Points on a hilly landscape, in no order, each with its height.
A climber steps from a point to the highest of its 2 nearest points, and stops where none of them is higher. Distance is the straight distance between rows; heights are no part of it.
moza: [174 120 137  87 148 157 132 101 104 107 131 132 163  94 140 103 189 131
 142  78 136 128 107 130 142 120  96 127 100 155 134 133 106 125 123 142
 101 113  86]  h=255
zus: [197 148 184 103 116 134  81 128 156  82 166 150 140  82  45 134 128 146
 193  82 122  95 156 134  99 164 151  99 125 108 154 107 122 144 117 106
 146 161 114]  h=169
mazag: [137 127 140 137 136 159 145 116 108 143 126 102 150 139 153 114 102  78
  88 162  48 108 116 123  94 117 106 137 173 155 103 126 151 147 155 138
 110  98 155]  h=523
Bipi: [133 116  96 109 148  97 161 145 155 178 133  94 106 117 120 149 149 168
 142 140 126  86 146 126 122  86 178 161  86  95 122 114 128 130 129 120
  97 169  93]  h=114
Nusan: [ 53  92 131 125  79 110 119 164  92 156 132 128 147 147 127 179 125 116
 139 105  61 143 105 121  71  68 143 141 128  90 124 150 177 126 130 160
 121 103 201]  h=489
luv: [126 179 208 139 142 178 106 141 179 115 133 115 135 107 105 114 163 181
 153 131 127 197 128 139 142 175  83  93 146 127 142 100 102 140  77  92
 179 100 162]  h=421
lop: [124 165 215 117  98 150 122 141  83 119 128 129 176 107 170 156 197 116
 153  69 123 128  76 125 137 152  92 115  94 109 115  94 181 142 122 154
 129  99 126]  h=541
sifi: [152 121 115 118 100 119 127 149 156  84 125 147  82  93  75 156  96 201
 165 120 103 170 176  91 132 138 170 107 137 108 123 173  99 178  77 140
 118  78 184]  h=131
zap: [119 137 169 122  72 128 104  96 144 143 172 148 140 120  84 159 145 152
 178 160 145 101 154 125 122 133 133 161 104 125 110 139 136 127 124 102
 111 137 156]  h=390
Dif: [136 151  82 114 151  93 134 110 137 157 159 100 158 103 134 151 102 121
  82 115 122  63 130 122 112  60 165 117 110 119 162  73 192 105 123 117
 156 178  76]  h=377
nubap: [155 146 122 193 188 109 161 148 166  98 142 124 107  80 168  87  94 115
 147 193 157 125 137  91 150 149 175 111 170 125 143  91  99 116 119  80
 164 128 141]  h=514
fepok: [159 150 177 126 163 153 127 108 195 117 112 116 154 104 169 104 144 114
 171  99 112 134 109 167 141 193 116  78 140 134 140  90 131 122 104  78
 170 173  93]  h=170
Voko: [161 149 154 109  85 196 116 106 129  96 115 164 123  95  66 102 126 171
 164  94 175 165 130 108 124 105 103 133 166 144 113 150  74 165  91 154
 129  97 161]  h=173
labe: [116 139 139  67 154 138 138  82 112 183  84 129 133 208 156  99 116  52
  84 110 122 122 117 203 115 142  85 113 145 135 107 149 164 125 157 150
 132 115 110]  h=85
rosom: [165 175 200 122  99 151  72 140 135 106 111 155 104 159 110  95 128 128
 154  92 174 109 112 111 149 188  72 120 150 155 129  81  97 156  67 138
 162 122 137]  h=246
fef: [126 108 138 177 114 153 121 140 133 111 127 121 127 169  90 149 110 152
 110 151 142 181 158 131 160 146 126  97 149  99  95 164 135 168 178 112
 104  75 154]  h=506
rel: [131 123  91 175 165 120 155 125 154 136 107  96 131 111 122 122  95 113
  45 157 135 113 159 149  87 113 130 133 152 160 123 111 133  96 141 109
 169 147  68]  h=461
Numi: [130 159 114  85 162 111 162 110 159 168  97 112 159 147 158 125 114 104
  78 137 163  84 181 170 136  92 152 150  97 141 144 119 151  79 154 103
 160 151  72]  h=311
Pilem: [131 160 134  97 112 206 135  99 120 167 104  87 160 143 141 134 148 100
 105 134  88 111 123 140 117 104  89 148 152 157  85 116 155 161 141 157
 127 149 140]  h=434
Lusez: [137 107 105  98 144 122 156 125  97 135 137 125 113 125 136 115 186 155
 134 132 124 128 117 140 161  91 119 159 100 147 141 108 102 118  97 180
  73  85  98]  h=285
Lup: [140 123  79 179 147 101 118 147 128 106 177 115 103  72  95 131  82 135
 145 168 145  91 162  81  89 125 181 119 170  91 165 117 112 131 150 100
 155 165 161]  h=569
kupu: [107 132 115 125 179 133 169 116 171 156  98 119 113 106 161  97 170 148
 129 144 196 177 124 159 164  97 126 141  92 134 123 123  87  87  95  97
 134 147  76]  h=628
Gugi: [119 157 192  82 149 154  98 140 182 160 138  88 104 169 110 110 171 169
 125 128 188 239 161 111 153 145  58 118 114 155  89 138  90 134  91  81
 162 132 118]  h=320
Kag: [109 161 176 144 106 129 112 145  79 118 133 138 141 141 178 120 158 133
 143 104 124  70  67  94 138 147 101 124 102 112 117 113 168 160 124 132
 130 119 165]  h=471
fime: [108 118 112 170 128 135 148 157 133  96  71 125 101 157 121 132 119 156
 134 149 136 107 152 162 128  87 148 136  91 110 100 157 117 133 147 117
 124 154 144]  h=344
Fotot: [127 111  94 186 164 127 134 118 141 124  92 132 104 137 135  79  88 106
  87 157 176 143 103 147 146 118 107 102 173 149 109 104 137 105 114 109
 155 125  90]  h=521
Lote: [138 184  87 108 139 126 114 125 141 141 119 139 142 181 184 142 117  90
 100 158 189  43 162  67 164 115 145 149  97 150 119 117 102 118 115 109
 167 173 106]  h=400
Mib: [126 123 135 113 128 105 123 136  53  94 108 159 141 144 163 134  81  56
 112 122  61 106  89 149 113 124  91 126 139 171 148 148 160 124 157 166
 115 141 175]  h=166
bito: [123  92 119 187 117 108 135 102 108 101 165 165 122 137  66 135  96 150
 137 162 181  95 115 118 136  78 152 136 171 138 145 129 126  92 132 152
 112 111 132]  h=505
kip: [164 167 198 112 158 175 107 129 115 123 108 143 133 164 156 116 173  91
 167 102 179 127 108 129 166 215  36  91 154 142 121  99 125 153  83 145
 143 122 161]  h=280
Bimeb: [128 176 138 182  69 159 116 134 143 117 129 148  81  91 140  98 110 132
 131 172 121 143 147 103 119 110 118 157 126 107  98  84 121 129  96 120
 135  92 164]  h=333
bas: [106 132  96  93 190 150 109 143 128 139  86 115 139 160 174  86 161 112
 116  90 169 122  87 152 127 153  72  91 133 156 110 136 120 137  87 108
 192 174 100]  h=125
kiful: [ 92  81 111 138 150 111 178 165 115 148 100 130 115 127 172 122 139 142
  77 136  88 186 106 172  93 133  78 139 136 139 105 165 112 148 164 145
  82  89 131]  h=252
valon: [165 136 145 135 121 124 104 151 163  71 137 150 102  72  50 127 104 206
 177  98 149 130 170 122 115 143 173 100 121  89 156 137  94 157 102 106
 151 124 155]  h=151
mobo: [166 137 185 154 135 126 111 113 164 101 131 114 134  96 136 123 164 165
 171  89 156 143 125 152 151 152 117 104  95 123 144  84 116 121 105  92
 129 123  94]  h=194
Guv: [101 125 117 139 110 102 131 123 138 153 146 107 116 141 120 156  94 117
 149 160  78  64 142 117  87  90 189 158 123 101 134 126 153 124 122 126
 127 152 181]  h=273
nila: [140 139 118 122 110  77 116 138 109 120 120 145 136 150 163 142  66  69
 147 155  75  67 142 103 129 132 173 140 107 113 140 135 167 123 157 115
 122 137 180]  h=239
Veset: [ 65  72  82 158 135 102 150 150 136 129 145 138  86  93  96 127 102 147
 161 160 130 203 115 149 109  71 177 131 144  87 143 147 120  97 121 123
 111 134 154]  h=417
pipu: [ 84 123 108  97 120 107 157  98 156 173 105 127 126 105 168  96 129 127
 135 114 164 154  98 146 150  92 166 153  95 104 138 129 144  78 111 105
 126 154  90]  h=538
pulu: [163 128 154 110 138 122 119  66  91 136 122 154 126 193 116 120  83  57
  85 100 119  99 108 176 133 132  88 104 140 137 136 140 174 111 187 161
 105 153  88]  h=66
daso: [172 130  90 137 102 104 110 133 105  96 149 161 114 120 102 143 114 142
 160 166 118 117 123  57 164 159 137 130 168 161 127 136 105 158  99 151
 119  61 170]  h=685
ligu: [ 68  91 174 123  94 124 135 165 124 124 155 149 116 127  91 126 144 158
 149  51 118 205  92 144  68 141 141  91 142  67 115 187 122 150 132 139
 122 114 125]  h=626
das: [129 118 142 171 177  57 172 133 145 137 145 102 161 120 180 117 120 129
 124 166 162  77 121 109 154 160 168 124 134 126 163 100 179  96 167  74
 183 158 104]  h=579
Bino: [155 120 138 177 169  94 143  94 151  96 138 137 113 109 118 113 131 144
 133 153 200 109 122 146 163 133 120 129 144 177 174  82 101  71  84 121
 148 143  85]  h=648
fen: [110 132 115  75 127 164 132 109 123 156 142 117 143 121 137 116 176 139
 175 147 140 169 120 110 175 145 124 150 120 134 124 145 108 135 118 126
 109 135 142]  h=414
soku: [107  70  73 128 152 109 124 130 129 114 148 100 117 149  74 176 133 185
  79 108 132 177 165 157 108 134 136  93 128 125 143 199  74 154 161 146
 109 113 120]  h=429
laga: [137 112 180 124 100 121 131 138 121  89  96 168 170 135 106 148 126 111
 166  98 124 100 142 174 130 122 155 121  77 101 117 158 180 101 166 109
 118 131 107]  h=283
faki: [146 136 116 125 186 155 109 125 118 106 126 139 111 127 159  71 123 101
 116  93 137  99 113 122 116 177  77  92 126 138 146 144  98 137 127 110
 141 186 116]  h=108
Gog: [144 133 185 150 152 141 136 118 170 109 116 148  98 149  90  92 113 165
 167 160 151 131 127 164 159 179  98 119 157 172 136 119 106 133  74 115
 138 115 160]  h=318
foval: [135 156 146  83 150 127 112  57 107 137 145 148 173 160 143 113 104  80
 103 107 137  74 113 164 143 112  80 111 114 178 164 128 165  99 142 128
 141 181 120]  h=52
mafa: [ 67  56 134 145 103 109 126 167 124 136 157 146 133 121  81 188 121 136
 156  81  70 161 110 138  41 113 135  99 147  82 125 174 144 148 134 143
  93 132 175]  h=550
rovub: [112 154 103  75 119 189  97 128  91 140 112 116 179 130 164 122 163  91
 104  83 143 118 141  82 115 131 111 149 106 136 124 163 108 131 141 136
 148 130 120]  h=309
Sus: [ 86 135 112 170 129 113 142 144 137 147 130 116  88 134 169 106  90  97
 110 201 144 175 145 130 162 108 157 151 118  85 129  97 140  99 144 104
 122 107 149]  h=448
revef: [ 92  84  81 105 120  69 102 111 131 154 122 120 145 159 104 155 121 110
  78 132 103 168 136 199  93 143 158 115 149 115 126 127 158 103 195 134
 148  83  68]  h=438
numur: [145 159  90 162 197 145 156 130 145 111 136 132 109 109 154  73  89  82
 108 168 154 108 142  94 139  99 184 100 175 132 138  97  95  93 112 118
 176 157  98]  h=595
vazez: [110  67 126 111 124  74 153 114 157 168 161 115 124 153 105 103 106 121
 142 141 116 142 116 145 128 146 195 148 161 128 153 127 155  87 134 132
 115  92  92]  h=557
Zonoz: [125 103 137 125 105 113 121 190 105 122 119 121 124 110 124 149 154 146
 139  97  55 135 124 134 110 109 129 126  90  92 118  84 183 149 108 148
 103  96 121]  h=80
ledir: [102 124 142 122  94 150 116 177 129  88  64 142 139 150 110 148 125 129
 160 109 115 158 148 160 134 143 150 125  94 120 105 170 132 130 131 114
 150 142 141]  h=312
setir: [151 147 187 117 156 161 113 114 205 133 115 114 109 126  84 107 129 181
 126 127 178 193 158 149 147 176  66 107 147 175 114 111  92 148  39  93
 164 124 131]  h=367
zeko: [116 135 151 125  94 178 127  99 142 163 106  86 102 179 123 125 129 105
  95 109  86 122 137 166  88  90 117 148 133 110  99 139 125 144 155 164
 107 132 136]  h=368
vav: [ 91 164 143 167 107 119 118 135 137 133 135 136  83 124 171 104 137 135
 151 179 151 166 119 101 174 138 116 147 111 112 142  77 116 100  82 120
 135 105 162]  h=388
Pif: [126 160 129 143 124  93 108 110 140 112 165 133 151  94 163 146 133 137
 158 136 206  54 161 111 141 133 151 134  80 113 166 101 140 105 140  73
 179 207 132]  h=768
Bon: [138 101 100 115 120 112 133 144 129 116 120 119 121 131  89 159 154 179
 116 117 173 154 144 125 156  73 148 145  93 141 117 130  92 130 102 141
  96 106  74]  h=313
vemad: [165 139  97  92 131 163 138  77 115 115 126 147 147  96 137  96 141 109
 138 121 119  98 122 108 129  90 112 154 121 182 134 131 103  96  95 152
 126 151 105]  h=230
kes: [144 136 105 148 108 147 122 149 119 110 125 118  94 135 114 133 119 154
 120 171 120 191 164  83 172 152 126 125 148 129 111 126 105 172 115 148
 106  61 165]  h=594
bilo: [ 93  98  98 179 132 105 125 149 110 103 165 153  94 117  72 132  77 151
 140 180 143 159 116 119 132  98 159 122 187 118 160 124  90 121 113 144
 109  96 182]  h=460
lopu: [158 145  87 156 134 149 124 132 139  99 117 134 123 101 129 120 118 136
 145 174 164 169 143  91 213 151 134 106 136 126 125 102 113 143 108 101
 121  95 131]  h=720
Kasem: [140 162 156 120 107 123 102 137 145 114 140 142  72 158 135 108 153 154
 217 162 140 116 143 137 191 150 141 135  91  83 131  94 108 150 115 116
 119 139 169]  h=238
tozes: [126  99 103 142 157 126 130 134  94 119 152 118 144 135 119 136 125 140
 114 140  90  98  98  91 109 151 124 116 152 143 130 178 107 168 160 128
 102 122 160]  h=642
soret: [152 179  93  96  98 141 107 130 114 136 142 136  78 122 173 109 149 132
 184 138 112  73 105  76 143 178 117 142 129 136 115 121 104 192 100 144
 137 169 175]  h=165
moz: [132  64  80 169 126  93 139 108 112 135 137 136 159 156  77 175 120 160
 105 120 174 104  95  92 131  63 150 124 159 123 124 168 129 114 165 145
  99 112  98]  h=509
Gosom: [168 128 128 137 112 121 116  85 122 119 174 178 127 130  76 122 107 134
 190 183 134  80 108  84 154 120 149 137 180 144 134 124 122 115 123 146
 115  93 165]  h=575
nel: [120 125 157 120 112 154 139 150 103 150 130 102 154 113 142 155 125  72
  73 117  48 165 116 132  76 171 109 125 159 124  97 130 156 161 165 147
 100  91 120]  h=443
laf: [106  83  99 141 108 108 162 147 141 162  73  97  97 147 163 169 119 113
  65 136  45 165 113 183  72  97 102 157 158 136 114 143 106 141 172 166
  88 112 153]  h=222
balab: [115  82 114 130 102 123 162 182  66 107 130 154 128  84 150 140 146 137
 141  82 118 222 106 106 123 157  99 105 145 115 113 159 142 176 152 182
  73  84 175]  h=317
Vumep: [136 132  90 126 116 118 111 143 126 106  92 140 158 122 129 150 117 129
 138 123 151  99 104 113 175 103 143 128 103 148 124 112 150 115 113 104
 144 176  90]  h=511
Kazot: [164 106 111 130 131  97 129 100 132 113 141 138 139  99  96 128 127 144
 154 120 178 110  88 115 174  73 154 127 127 149 137  89 140  83  91 127
 121 147  61]  h=571
Bef: [137 126 164 122  64 149  88 120 143 129 142 109 130  96  87 118 124 144
 119  53 147 154 117 124  86  80 131 144 125 123 106  93 133 128  94 122
 131 128  73]  h=256
Gufu: [174 116 145 131 111 100 129 113 106  75 137 193 162 112 103 142 128 114
 161 121 100  56 179 124  92 110 151 144  79 129 142 170 148  78 162 130
 129 127 132]  h=306
Munop: [ 82 103  91 157 143 108 172 134 140 129 107 123 103  95 116 128 109 143
 148 150 162 117 131 167 108  61 190 139 112  93 137 150 139  93 143 112
 140 195 130]  h=379
Kitob: [114 103  91 146  95 136 127 136 103 123 142 141 155 100 110 164 152 153
 108 127 123 130 143  93 107  92 127 151 104 118 121 147 118 121 128 141
  93  86 127]  h=342
nokiz: [139 137 111 115  86 192 133  95  99 115 128 140 107 103 111  97 146 138
 150 119 134 129 126 111 104  70 107 169 154 153 117 135  82 132  91 190
 111 113 157]  h=199
nasu: [ 70 117 148  86 106 136 129  91 138 173 139 129 137 123 130 111 161 136
 146 113 166 202  94 166 139 102 110 147 103 114 121 152 138  96 137 109
 110 145 112]  h=477
Dul: [191 159  71 149 144 123 126 123 124 120 130 146 140 103 174 112  89 108
 111 132  96  78 112  55 151  71 143 108 123  99 113  90 168 127 154 109
 145 175 102]  h=298
Zuvip: [138 125  91 170 117  76 141 127 122 127 155 124 118  91 114 171 126 147
 142 174 179  57 184  94 111 124 173 152 106 106 145 131 149 123 160  98
 138 181 141]  h=650
Faro: [133 153 175  90 106 153  85 122 104 131 161 120 195 128 136 144 172 107
 142  91 127 110 129 114 150 130 129 118  90 103 126  98 165 126 136 117
 126  99 108]  h=624
nuben: [ 99 161 181 142 125 164  93 146 146 120 170 108 160 122 111 108 160 155
 120 139 120 146 147 107 121 161 130 122 132 124 140 102 109 120  94 100
 174  68 138]  h=478
Zuk: [106 135 152 113 104 162 118 132 113 137 103 136 103 153 145  80 119  93
 153 116 140 172  93 135 158 173 101 136 171 140 128 111 138 130 105 160
 139 112 155]  h=127
Rilun: [ 93 104 142  96 117  78 122  81 152 180 151 107 120 150 121  90 121 112
 104 113 125 180 115 191 103 152 160 122 148 106 136 103 173  99 156 123
 147  88  65]  h=490
Vozep: [133 114 148 112 154 119  93 147  95 103 164 132 158 148  99 130 100  88
 150 121  71 112  86 119 117 186 142  84 174 136 149 142 140 146 157 123
 140 136 141]  h=771
lefi: [124 130 114 121 114 127 121 113 127 141 127 115 102 138 110 161 138 140
  95 164 105 104 167 181 117 122  90 173  79 166 137 109 116 122 125 142
  81 164 114]  h=154
bivez: [160 108 134 129  82 152 179 118 120  87  98 163 123  93 123 170 120 172
 123  62 122 171 134  90  98 164 105 104 151 154  90 233  96 197 117 185
  89 111 179]  h=91
ritin: [162 151 153 129 141 171 128 113 129 110 121 143  89 131 128  96 133 111
 135  98 143  89 149 119  83 178  96 121 106 105 100 185  77 173 148 114
 104 169 137]  h=88
tok: [179 135 148 130 137  63  90 131  76  90 153 192 144 147 153 137  69  58
 124 130  64  86 130  87 130 176 131 129 114 140 155 148 152  99 180 123
 138 147 152]  h=210
Bolem: [170 154 192  93 103 153  97 101 133 116 148 132 145 135  85 132 112  91
 141  82 117  92 132 151 108 153 127 117 128 133 119 120 135 137 133 126
 127 172  89]  h=193
kobi: [135  94  80 150 104 109 134 121 157 174  90  71  95 169 124 218 144 129
  59 133  61 103 116 154 104  68 121 158 139 106 135 115 104 128 162 176
  87 131 155]  h=196
bol: [187 156 173 124 131 130 115 107 160  85 136 165 105 120  82 123 129 175
 202 153 151  98 151 149 177 186 124 111 121 136 142 125  99 162 117 106
 120 133 165]  h=279
dodud: [145  91 134 134 146  83 130 146  82  96 110 172 164 167 152 119  82  70
 101 118  72 111 112 102 116 121 136 135 146 148 138 182 137  90 185 140
 134  95 133]  h=186
kitu: [129 119 143 135  96 160 147 135 100 142 153 119 170  97 129 141 167 141
  88 113  86 143 116  82  82 150  96 140 146 141  97 145 139 162 137 159
  96  67 132]  h=385
tidir: [130  66  88 160 164  69 149 159 134 113 176  97 130  81  98 139  97 141
 122 148 127 136 164 101  85 161 189 124 161 119 166 154 114 122 158  98
 137 135 133]  h=513
nes: [105 129 133  85 197 138 122  91 128 151 143 106 129 173 140  72 150  94
 102 135 115 112 129 215 111 149  94 103 136 143 137 116 132 119 139 131
 154 129  98]  h=67
toma: [149 152 154  96  96 213 113 102 104 143 119 116 158 134 107 144 156 102
 132 119 152 162 137 125 143 149  67 136 159 170  82 125 136 169 138 157
 116 131 135]  h=371
Danen: [117 116 145 140  95 134 119 112 152 134 159 128 136 149  57 179 137 194
 153 164 166 172 165 105 162 114 140 130 120 106  98 174 124 152 148 103
  95 108 168]  h=447
dalu: [114 161 127 118  87 142 115 109 145 164 130  85  68 170 133 123  95 107
 125 134  69 101 157 148 103  93 161 151 109  85 134 103 135 144 128 154
 111 168 166]  h=314
lin: [ 90 119 141 181 169  82 166 124 158 157 123 106 110 147 182  85  87 100
 112 186 175 130 138 167 143 141 145 125 145 113 142  96 171  98 155  79
 166 131 130]  h=512
gan: [163 150 116 112 127 144 122 133 127 104 113 144  77 152 163  85 103  96
 185 155 104  84 132 126 167 159 135 125 131 118 128 107 113 160 131 133
 113 159 165]  h=200
savif: [163 163  94 126 143  85 127 108 140 134 158 127 144  69 194 117  79  96
 102 104  80  85 106  84 125 103 143 100 101 113 174  65 192 110 108  94
 147 176 121]  h=336
nekal: [118 150 145 168 165  79 124 112 159 119 168 113 166 123 177 149 140 142
 158 153 170  74 126 113 157 179 156 114 122 143 201  79 131  79 113  86
 193 168 124]  h=653
pabo: [103 137 103 114 149 104 120 145  82 137 115 126 143 136 188 115 123 104
  79 102 112  83  98 119 124 132 116 127  83 120 162 131 144 120 149 128
 127 128 122]  h=381
geze: [ 84 156 193  84  95 159  79 141 132 157 169 101 179 147 108 138 183 139
 137 108 136 182 122 114 136 147 129 126 116 113 113 122 141 127 125 106
 156 104 113]  h=544
gesi: [168 114  81 169 114  94 152 135 118 113 104 152  96 113 152 135  88 102
 136 190 104 100 123  94 155 103 146 156 133 139 104 114 132 129 136 133
  80 107 142]  h=378
riz: [112 130  90  99 131 129 150 186  78 149 106 107 109 135 172 130 176 142
 113 141  89 154 126 122 162  97 111 164  94 117 132  98 138 131 134 188
  96  81 132]  h=254
Vuze: [137 136  64 168 162 145 144 147 140 111 100 113 110 120 119 123  89 115
 109 181 144 148 110  98 174 115 163 105 183 160 110 111 109 140  96 120
 145 136 103]  h=597
simiz: [127  98 110  89 130 109 133 158 132 169 114 102 124 121 116 162 164 169
 118  88  80 114 113 153  99 102 123 142  95 102 111 136 145 159 141 137
  78 142  87]  h=96
Dar: [116 118  97 131 107 133 129 137 147 157 106  78 109 151  98 195 158 170
  59 136  89 139 152 156  92  68 103 167 106 143 117 130  86 128 132 166
  98 136 107]  h=175
zisi: [151 126 125 128 124 171 155 119 116  96 100 149 117  86 126 122 143 148
 133 100 114 123 121 112  88 156  89 124 124 163 103 199  87 173 115 135
 102 153 152]  h=71
kuno: [151 140 121 122 126 189 132 141  95  90 103 142 150 103 157  91 172 121
 120  95 131 152 151  99 130 134  99 128 107 132 110 150 106 136 126 148
 123  67 121]  h=274
nuvuz: [ 96  81 104 140 111 105 108 134 127 128 119 117 133 167  77 190 139 148
  83 113 104 191 128 190  91 139 120  84 149 105  98 163 135 157 191 142
 124 106 105]  h=397
Nas: [ 85  82  86 139 167  92 124 160 112 109 177 114 129 116 102 138 135 159
  97 146 116 156 151 135 106 153 147 126 115 143 175 149  84 115 125 128
 125 102 128]  h=470
misi: [ 70 107 168 127  81 124 128 132 134 159 133 135 122 144 129 125 133 129
 115  76 136 168 115 143  83 145 137 142 104  90 116 175 136 118 153 121
 110 129 112]  h=547
Duvub: [114 141 154  57 103 145 120  90 122 161 100 132 127 171 152  85 116  56
 133  85 130 157 118 167 141 160 121 143 133 145 142 130 150 106 105 159
 137 123 107]  h=105
zev: [156 166 176 105 137 202 144 139  86 137 111 125 109 140 124 126 171 105
 147 106 177 178 127 148 152 201  36 121 160 172  82 105 147 178 120 199
 122 141 174]  h=321
torag: [153  97  72 162 167  86 150 128 106 134 167 132 142 117 105 152 125 152
 117 158 125  76 104  42 123 100 164 129 147 132 130 151 120 128 138 131
 106 112 122]  h=560
vaf: [128 114 116 108 107 141 136 153  99 136 138 127 128  84 141 131 157 137
 183 127 100 174 104  83 143 158 131 131 137 106 112 134 153 167 120 133
  92 107 179]  h=360
domo: [132 126 143 105  93 182 130 132 129 108  93 153 122 110  82 101 116 148
 177 108 152 224 102 139 165 158 119 114 195 149 126 134 125 148 100 160
 140 100 162]  h=149
razu: [125 162 140 158  68 149 104 108 153 136 136 120 111 104 126 101 100 122
 103 118 164 128 141  91 116  95 146 158 133 121 111  78 129 105  86 120
 144 121  94]  h=287
kol: [ 72  89 101 110 121  80 128 165 136 195 119 103 129 167 118 209 137 139
 111 107  58 100 135 131  75  55 162 156 102  74 141 135 160 111 134 152
 112 111 153]  h=437
guvu: [127 106 121 119  91 159 144 139 143 103 107 124  92 112 103 130 115 183
 121  75 118 221 144 102 111 141 134 106 157 120 111 198  84 176 104 166
 114  98 157]  h=111
meku: [ 88  95 112 115 112 143 153 169  76 140 120 130 118 137 155 117 176 147
 114  98 104 197 114 138 114 101 102 133 115  95 117 159 129 145 166 187
  88  83 140]  h=284
tosig: [119 128  74 137 129 108 121 118 135 159 105  95 153 116 117 178 109 124
  36 126 118  96 138 160  91  73 131 138 124 135 137 113 156  96 169 126
 141 141  67]  h=419
bodep: [183 152 109 171 162  93 166 109 137 104 127 165 116  84 201  88  89  75
 145 204 118 101 124  92 161 117 141 143 134 148 125  94 128  92 125  97
 129 117 139]  h=439
megi: [135 154  72 120 122 108 131 134 148 148  89 119 140 148 149 171  97 109
 108 125 148  51 131  81 135  81 193 151 108 128 126 135 121 109 129 119
 154 200  97]  h=454
vovuf: [108 103 178 112 136 102 113  97 135 137 176 134 160 149  97 105  94  93
 142 134  96 127  88 162 119 178 152 112 185 149 160 123 164  94 141 122
 153 106 118]  h=649
tifo: [128 159 212 123 121 154  81 125 138 120 141 122 114 143 110 109 140 121
 128  78 156 135 111 164 119 170  89 110 125 125 130  93 117 144 102 117
 143 146 101]  h=218
nikid: [114 121 155  92 187 150 128 135 128 121 123 103 140 154 118 105 193 152
 123 115 119 143 138 211 127 141  92 104 100 142 113 144 106 142 131 124
 146 116  96]  h=53
vufi: [ 88 196  84  90 147 138 145 128 145 180 104 119 161 162 195 143 111  80
  59 162 146 100 176 120 159 101 146 147  89 134 145 106 139  98 116 106
 160 136 116]  h=347
migin: [129 118 145 178 194 105 156  97 174 128 110 124 125 113 167 109 153 140
 148 142 252 130 144 157 150 136 109 122 121 143 158 113 101  64  98  82
 168 165  92]  h=740
Topad: [113 116 152 152 165  97 132 147  99 103 130 135 151 115 176 114 159 147
 136 101 116  95  64 118 127 173 108 106  98 131 153 142 134 128 129 108
 127 128 133]  h=418
nane: [124 107 161 147 111 114 128 152 108  68 153 174 163 110  91 156 136 144
 166 159  76  98 152 148 104 140 138 132 109 153 140 144 133 114 124 124
 118  89 171]  h=339
rir: [ 85 144 129  92 152 147 117 146 113 162  93 116 157 162 168 126 155 111
  70  96 146 104 149 152 103 124  97 145  79 119 125 171 116 121 161 111
 136 128 106]  h=343
nad: [180 138  73 173 148  97 156 142 113 139  88 131 123 142 163 144  72 101
  83 165  95  70  99  67 157  60 153 137 150 116 104 110 156 118 169 137
 112 139 107]  h=334
Poza: [113 158 114 112 149 112 155 115 154 176 153  92 110 114 140 156 149 152
  93 182 140  90 181 168 128  87 129 175  68 133 137  81 120 110 134 116
 111 186  96]  h=133
gop: [130 138 118  80 175 162 111 134 187 127 102 101 138 156 142  85 146 131
 155 108 151 147 131 158 159 170 128  91 143 154 105 117  99 152  84  87
 192 178  89]  h=144

Call two points neighbours if one is among the 2 nearest of the other. Go from one point of each pair to the other, from neighbour to neighbour, staying as high as possible. Name the lowest point that can't be avoided.
Vozep and Pif: nuvuz
lopu and Vozep: bito
migin and ligu: nasu
lopu and daso: kes

For each start below, name the point where the climber stops.
moza: Faro
bivez: Pilem
Bef: Pif
ritin: Pilem
gan: Faro
